Each row is a point on a tangle of strands that fork and nearly touch. The rows are in no order.
Points whose rows are less than 113 apart are linked; no others are. Some points are linked to none.
Tizef: [-20,-24,12,-35,-12,4,47,27,-9,9,30,-1,-12,23,-2,7,76,-19,32,-3]
bagad: [-23,36,25,49,-15,-5,25,-1,-61,-15,39,-3,-38,44,-32,1,82,7,5,-7]
Molam: [-37,25,-52,-4,53,45,-27,17,2,-34,33,-6,-32,-35,55,35,19,-73,-25,18]
Kir: [29,-66,-2,31,-13,33,-4,-76,1,4,-37,21,-30,15,22,-61,-26,39,42,-12]
tepek: [7,-40,-50,-29,-37,17,1,8,32,-21,36,38,10,-4,-37,9,26,-12,30,14]
bitaz: [-21,8,-7,1,12,33,-28,-53,-49,-34,13,62,-9,26,-14,-1,-29,45,-18,-16]
Zek: [38,36,35,12,36,18,24,29,55,27,46,29,45,-22,48,10,21,-28,12,-2]
Vamal: [-5,17,-24,47,23,3,-15,38,14,-19,7,46,38,-17,-3,18,-8,-4,-20,-37]
Zulib: [-28,0,-59,18,-26,-10,-29,52,-4,12,68,7,41,-27,-35,46,-13,18,-8,22]
rolit: [20,16,1,-19,-2,0,-2,34,0,35,34,-23,43,7,-43,8,-17,-4,-28,-6]
dafal: [-67,-1,-14,37,20,-64,27,-39,-35,-38,-48,14,-2,-30,27,16,18,-73,-54,-57]
pepeg: [40,-9,47,-40,7,65,46,-20,-16,72,56,-25,-8,29,24,8,40,-51,-14,12]
gafi: [-12,-28,-74,-10,13,27,39,31,45,-19,35,-14,47,-20,-37,20,-59,-44,-29,15]
mipof: [2,-2,2,35,-15,-10,-5,64,13,-24,23,32,-14,7,-26,6,44,31,51,18]
nofu: [-3,-41,50,49,-50,-13,-39,-70,-12,73,-14,12,-12,39,19,-33,21,43,-14,-37]
Koni: [49,2,-11,35,-2,80,23,-22,-65,58,15,8,2,-38,-60,1,-8,63,28,50]
keko: [8,15,55,-14,27,35,32,34,33,14,11,15,2,-29,99,19,96,-48,21,-10]
feris: [17,-29,-10,-26,-4,-9,15,27,21,-44,-54,-20,-25,-3,-50,-30,-58,24,49,31]
Kilem: [-23,-1,28,34,-13,-66,15,2,-7,-28,-34,-27,-20,44,-43,-28,-8,17,-25,-19]
Kof: [-31,32,-23,4,41,6,0,59,16,-21,27,-14,5,-26,13,21,24,-45,-6,17]
Gema: [-20,-18,-87,-26,6,38,-34,-23,27,23,17,-35,-13,-30,20,12,-36,7,26,65]
miv: [-20,-4,7,-17,-14,22,34,-20,6,3,51,31,10,33,43,6,98,-21,-13,-22]
ref: [28,-29,-37,-5,-18,5,-11,17,25,49,2,-46,-31,-18,24,-4,53,-23,51,68]
Golon: [14,-29,-25,-19,-2,-18,-8,-17,48,-11,-42,5,8,-27,-15,-21,-50,15,26,8]
ven: [3,20,-24,-25,-21,27,-32,-18,-22,-4,35,62,36,14,-46,21,-39,48,-7,3]
tib: [-23,-20,-11,7,-9,-73,-30,1,35,15,-64,24,38,-64,12,2,-47,7,-19,-41]
det: [-26,30,-14,101,24,-16,5,56,14,21,41,-44,30,-16,37,32,13,-56,-25,13]
munel: [3,-62,-83,-27,-31,27,29,22,12,-24,35,-11,19,-7,-49,1,-31,-12,21,20]
mozo: [26,17,86,20,-4,-26,13,-8,-15,70,4,12,47,25,28,14,16,15,-43,-57]
seri: [21,-9,70,-30,13,-33,39,26,39,-34,-32,4,-7,12,-2,-25,22,-23,28,-38]
zeri: [-2,7,-6,102,31,-9,-12,77,14,9,42,10,55,-2,15,7,-19,-24,-17,-21]
Zimez: [-33,0,-9,-1,26,-59,-5,-57,-42,-49,-86,39,-2,-50,-2,16,-35,-83,-52,-56]
reki: [-60,-5,-11,43,-31,-40,-17,-18,-35,-55,-31,-2,-25,33,-58,-1,-42,30,-47,-25]
Damem: [-18,-26,53,-9,-29,-68,18,26,30,-35,-63,-11,-20,5,1,-19,49,-16,5,-45]
lagid: [7,-29,-19,-50,-25,-10,5,-90,22,9,-61,-50,-7,1,16,-41,-54,5,-13,6]
zural: [-33,-20,-54,-48,9,6,-10,-66,16,-78,-67,22,-12,-33,11,-10,-34,-15,34,3]
Taf: [8,-2,16,73,30,25,-14,-13,-43,10,27,17,-54,19,34,-5,43,-17,21,-1]
duf: [-7,-10,-11,-53,-1,14,0,-57,24,50,-3,-43,17,2,41,-24,-50,-8,-20,-2]
Dov: [-36,61,30,-28,5,-5,14,18,-38,29,30,-92,-5,27,33,21,30,-24,-73,16]
gefo: [-2,-56,-65,73,32,37,35,25,8,-20,20,17,13,4,8,-21,-77,-27,-8,-5]
Moza: [1,38,26,30,-2,-10,-7,63,-12,-4,14,-18,-26,-4,-53,10,72,0,55,24]
bek: [22,7,51,38,-14,-57,31,58,8,-16,5,35,43,16,-59,-7,-44,12,-11,-28]
temiv: [-15,21,15,-11,10,31,31,67,0,-27,47,-16,-1,17,-21,7,72,-30,55,28]
Kazaf: [-21,8,-54,-14,10,-24,-6,-36,-27,-91,-70,0,-24,-51,-17,13,-45,-35,0,15]
deno: [-37,60,14,-59,20,7,9,-10,-59,13,40,-36,-9,40,52,22,21,-34,-68,-29]
fifo: [-41,-32,-10,-40,-52,-84,34,0,20,-41,-69,5,-18,-14,-28,4,40,-30,-21,-23]
ginud: [53,-13,38,35,-20,-23,0,-21,14,67,-19,-6,31,17,-12,-41,-19,48,-2,-13]
pozad: [19,23,114,-3,-10,-38,50,23,-13,30,3,4,35,48,2,10,56,22,-7,-44]
Govo: [52,-37,-29,9,23,44,7,9,21,-51,11,59,5,2,-9,-9,-63,19,45,3]
noped: [-7,56,-6,-8,6,-17,-36,49,-25,-1,-15,-55,-26,-6,-12,1,10,27,-2,29]
monom: [-40,-50,-26,-30,-18,-8,-26,-94,21,-36,-92,12,-29,-29,14,-31,-14,3,2,-19]
val: [22,33,19,-21,13,23,-40,-37,-13,40,5,-42,14,10,7,3,-11,47,8,36]
tama: [27,-11,-33,45,-13,58,19,-19,-84,2,18,31,-16,8,-47,-7,-32,66,35,35]
nafil: [18,-18,-59,-56,0,55,-26,-9,37,27,30,14,19,-24,2,6,-30,19,29,36]
sil: [-8,-8,26,-78,6,-39,-13,30,73,-40,-50,39,14,-43,-12,1,17,-6,28,-32]
Nud: [-29,8,-10,22,1,-58,-43,14,31,9,-32,6,21,-31,54,14,5,-18,-13,-33]
zabo: [9,13,91,-63,13,-29,8,17,19,-17,-41,26,18,15,37,-15,15,13,-7,-58]
Gupu: [-37,-12,-57,10,33,-22,-1,-31,-17,-36,-51,25,6,-63,-13,29,-45,-68,-13,-21]
fel: [60,5,24,15,20,49,-18,-41,-33,5,-7,33,-36,-2,-14,-29,10,41,50,19]
Mesos: [-57,37,-37,28,-18,-44,-35,25,-45,-49,14,3,3,8,-53,22,-44,5,-48,-22]
tilor: [-7,40,35,9,-21,2,-34,-25,-45,20,5,-10,-5,28,-26,9,-13,98,-7,17]
pid: [-18,-43,-23,-35,-38,-26,-30,-59,10,-8,-39,-25,-21,11,-6,-24,3,-9,-17,-12]
zud: [-54,17,-7,-56,-12,-70,-30,-30,22,-11,-108,-12,-4,-58,25,3,-16,13,-13,3]
petip: [68,-6,11,47,11,54,2,-15,-29,34,-16,35,12,-41,-26,5,-5,48,46,14]
tume: [21,13,8,-4,14,-9,10,44,-20,-40,-10,-46,-16,0,-38,-16,-43,22,9,35]
gasur: [-9,-22,-29,69,-8,-3,24,23,-22,-44,-13,-28,-43,16,-28,-14,-5,-27,7,1]
nava: [5,15,-30,-21,58,37,-10,-19,-17,-60,-17,-27,-20,12,-19,-48,-83,-7,-17,19]
legu: [-15,30,29,-48,-24,-61,-38,36,33,-25,-36,10,-14,-21,3,15,28,18,13,2]
sukin: [26,-54,-33,17,5,49,-16,-34,12,-16,1,57,-11,9,7,-35,-12,-11,42,-6]
vuk: [15,45,12,-29,-13,-6,-44,32,5,55,27,-35,38,3,-32,21,-21,51,-7,39]
dabim: [24,6,64,-23,18,63,46,1,9,25,34,-25,-23,3,68,9,87,-64,-1,32]
zopi: [17,3,1,-67,-25,-20,4,-23,12,57,3,-65,1,26,26,5,-2,14,-42,13]
Galal: [-45,40,10,-45,-24,-77,-26,9,-12,-10,-60,-36,-7,-35,24,28,11,26,-36,-4]
rit: [48,-15,96,5,-6,-49,-10,-9,15,70,-28,26,32,23,7,-26,8,45,-12,-62]
luvut: [33,-9,21,23,54,23,31,45,76,-21,36,35,39,-10,24,-2,-32,-39,-15,-23]
gafo: [-7,-3,15,54,-6,-33,-14,39,11,-20,3,69,32,5,-21,-1,-58,15,3,-31]
Dupi: [-19,52,39,-32,6,4,-22,-9,-35,26,12,-9,17,38,41,9,19,18,-45,-48]
Gumom: [66,-12,55,35,-2,-8,37,16,-1,7,8,12,25,-2,-36,-22,-29,21,10,-14]
rad: [26,-33,-25,-12,34,29,14,28,49,-54,25,56,43,-29,0,-9,-57,-45,17,-23]
Bofa: [28,-26,-15,35,2,55,31,42,-49,-36,26,40,-7,7,-81,-4,-34,48,50,28]
rof: [18,-23,-14,-53,-32,22,38,9,40,60,55,6,23,20,-23,22,51,16,8,35]
felib: [-6,2,-23,27,12,22,-18,28,25,35,15,-69,-37,-36,42,2,30,-59,1,70]
fam: [-22,0,-3,67,12,35,27,-11,-52,-8,53,-3,-36,43,3,-1,62,-52,-4,-4]
duzal: [2,-33,-63,53,-24,36,-50,32,-1,31,40,37,24,-12,-8,30,-13,48,9,31]
gep: [-25,-23,-25,49,-18,23,15,48,-23,-61,51,49,-3,3,-54,14,8,19,41,8]
gav: [-22,42,44,-39,-12,-46,-13,10,-8,-11,-41,-65,-45,10,50,9,33,21,-26,-4]
vek: [-26,23,61,-34,19,-44,-24,-17,3,-42,-69,20,-10,1,22,-20,-18,35,-13,-46]
lanub: [0,8,23,11,25,12,-21,42,46,19,31,35,19,0,77,26,56,-45,17,3]
vasep: [-9,-48,-8,-3,-27,-44,-51,-33,66,-3,-62,30,15,-21,23,-25,-46,20,-2,-2]
luron: [35,20,49,-39,20,60,40,-32,-14,9,27,18,-14,31,10,3,43,-17,1,-9]
reto: [6,-37,-58,44,25,17,25,33,21,-7,37,-17,3,-20,13,2,-71,-69,-26,39]
negi: [5,33,-33,38,36,25,-37,21,-5,28,39,-40,12,-3,29,-2,-40,-21,-4,33]
Sutes: [12,28,61,-1,25,21,27,-29,-43,5,2,17,-4,53,32,-27,27,17,-12,-38]
sugu: [19,-56,42,70,-18,-2,-59,-83,-3,14,-51,30,-33,29,14,-37,-16,54,16,-26]
bina: [17,9,-20,71,34,17,-8,28,9,52,45,-37,-9,-23,57,25,14,-30,4,31]
Vaba: [-22,27,-15,-17,18,-43,-18,44,54,-15,1,-15,13,-36,41,33,47,-40,-17,-25]
rafi: [-4,10,45,24,-28,29,-28,-61,-36,-3,-4,56,19,41,-36,10,-13,85,5,-9]
mises: [-1,30,36,-60,-11,-5,32,22,4,34,41,-62,0,12,28,4,30,-7,-32,6]
bevas: [30,-9,-13,-1,32,35,-15,-10,49,-1,-16,-24,-6,-43,62,-18,-37,-57,7,-2]
ror: [-10,27,-32,-2,17,25,-30,-18,-26,-28,-34,-27,14,13,-16,-4,-105,43,1,37]
Denu: [-57,23,-38,11,-28,-56,-29,30,-6,-4,23,-9,16,-22,-51,19,5,10,-31,9]
sete: [49,-18,6,-21,2,11,13,-10,5,56,-6,-53,-32,-11,-11,-31,31,10,47,48]
Girab: [-39,-30,-45,-60,-34,-38,13,-49,22,-27,-36,2,-30,-32,-4,19,20,-31,-22,-27]
vas: [27,-13,-27,-70,11,50,8,-4,54,41,64,12,21,-14,11,17,32,-12,31,28]
pagez: [6,-20,-62,7,-27,44,-26,-23,-12,39,37,54,45,6,-21,22,-33,81,34,24]
vudo: [18,-9,12,-10,-36,16,32,-13,-22,62,32,1,6,26,-45,2,40,39,14,15]
keda: [-62,-24,-11,7,-5,-73,45,-31,-67,-13,-52,48,16,-41,28,70,50,-78,-57,-51]
gesu: [75,1,20,2,-32,22,37,-21,-25,55,-11,-37,-7,1,-52,-15,25,56,36,39]
doted: [7,-2,-15,1,1,-5,51,15,9,-2,52,-1,14,42,-28,12,-20,-44,-44,-10]
Depa: [18,18,66,-53,5,-11,36,19,14,-58,4,31,-11,30,-57,-25,12,-4,16,-44]
nuvev: [-14,63,2,-7,1,-2,3,12,-43,9,17,-82,-49,8,2,-7,-2,-35,-18,14]
redep: [-10,-13,-19,-41,2,2,11,18,50,-48,-3,36,-8,-21,-3,19,33,-18,23,-24]
Zes: [-21,18,12,-32,-19,-9,-1,-26,-49,26,-21,-52,-41,33,36,-9,59,14,-14,7]
Zage: [22,-1,-33,-11,43,45,11,-16,31,-21,6,-16,5,-2,20,-27,-78,-36,16,18]
lubup: [6,-2,6,-37,-60,-28,3,-5,0,58,3,-37,-12,25,-42,-2,15,19,-23,33]
Feze: [52,-8,-6,30,11,70,8,-23,-44,3,35,2,-41,13,18,-12,14,0,27,9]
Geko: [-13,0,32,27,-31,-21,-41,-43,-14,28,-32,-22,-38,28,34,-20,35,49,-11,-1]
lobi: [-9,45,-48,9,52,22,-61,0,-14,-7,-11,-20,1,-15,37,5,-86,17,6,33]
peg: [-14,11,33,16,-25,-34,26,-17,-35,-19,8,7,-20,74,-47,-23,38,8,-3,-14]

Follow the links from the first point to the second, and from the first to the third. Name the last point that the two ways share.
mozo / bevas / keda: bina
zeri / Damem / pepeg: zopi
Zes / Golon / lubup: Dov
sete / Kof / rad: Dov
zural / ref / Zes: zopi
Kazaf / negi / nafil: vudo
dafal / vas / bina: vudo
Zek / Damem / Gupu: pid
luron / Vamal / ror: bina
Galal / Depa / Kazaf: pid

A fork is a point with three links, a tip a point with one. Leave the first point through the second and follow the links. Name the first fork or tip that comes.
lanub / Zek: Galal
sukin / Govo: Dov
petip / Koni: miv
Taf / fam: doted
mozo / rit: bina
nuvev / noped: Molam

A fork is a point with three links. Follow the links from the first point to the second and name the forks in between, in order.
zud / Depa: Galal Dov zopi pid seri
Vaba / zural: Dov zopi pid
zabo / vudo: seri pid zopi
rit / negi: bina
duf / ror: zopi vudo bina
vudo / dabim: zopi Dov
Kof / bek: Dov zopi vudo bina
gefo / tume: Galal Dov
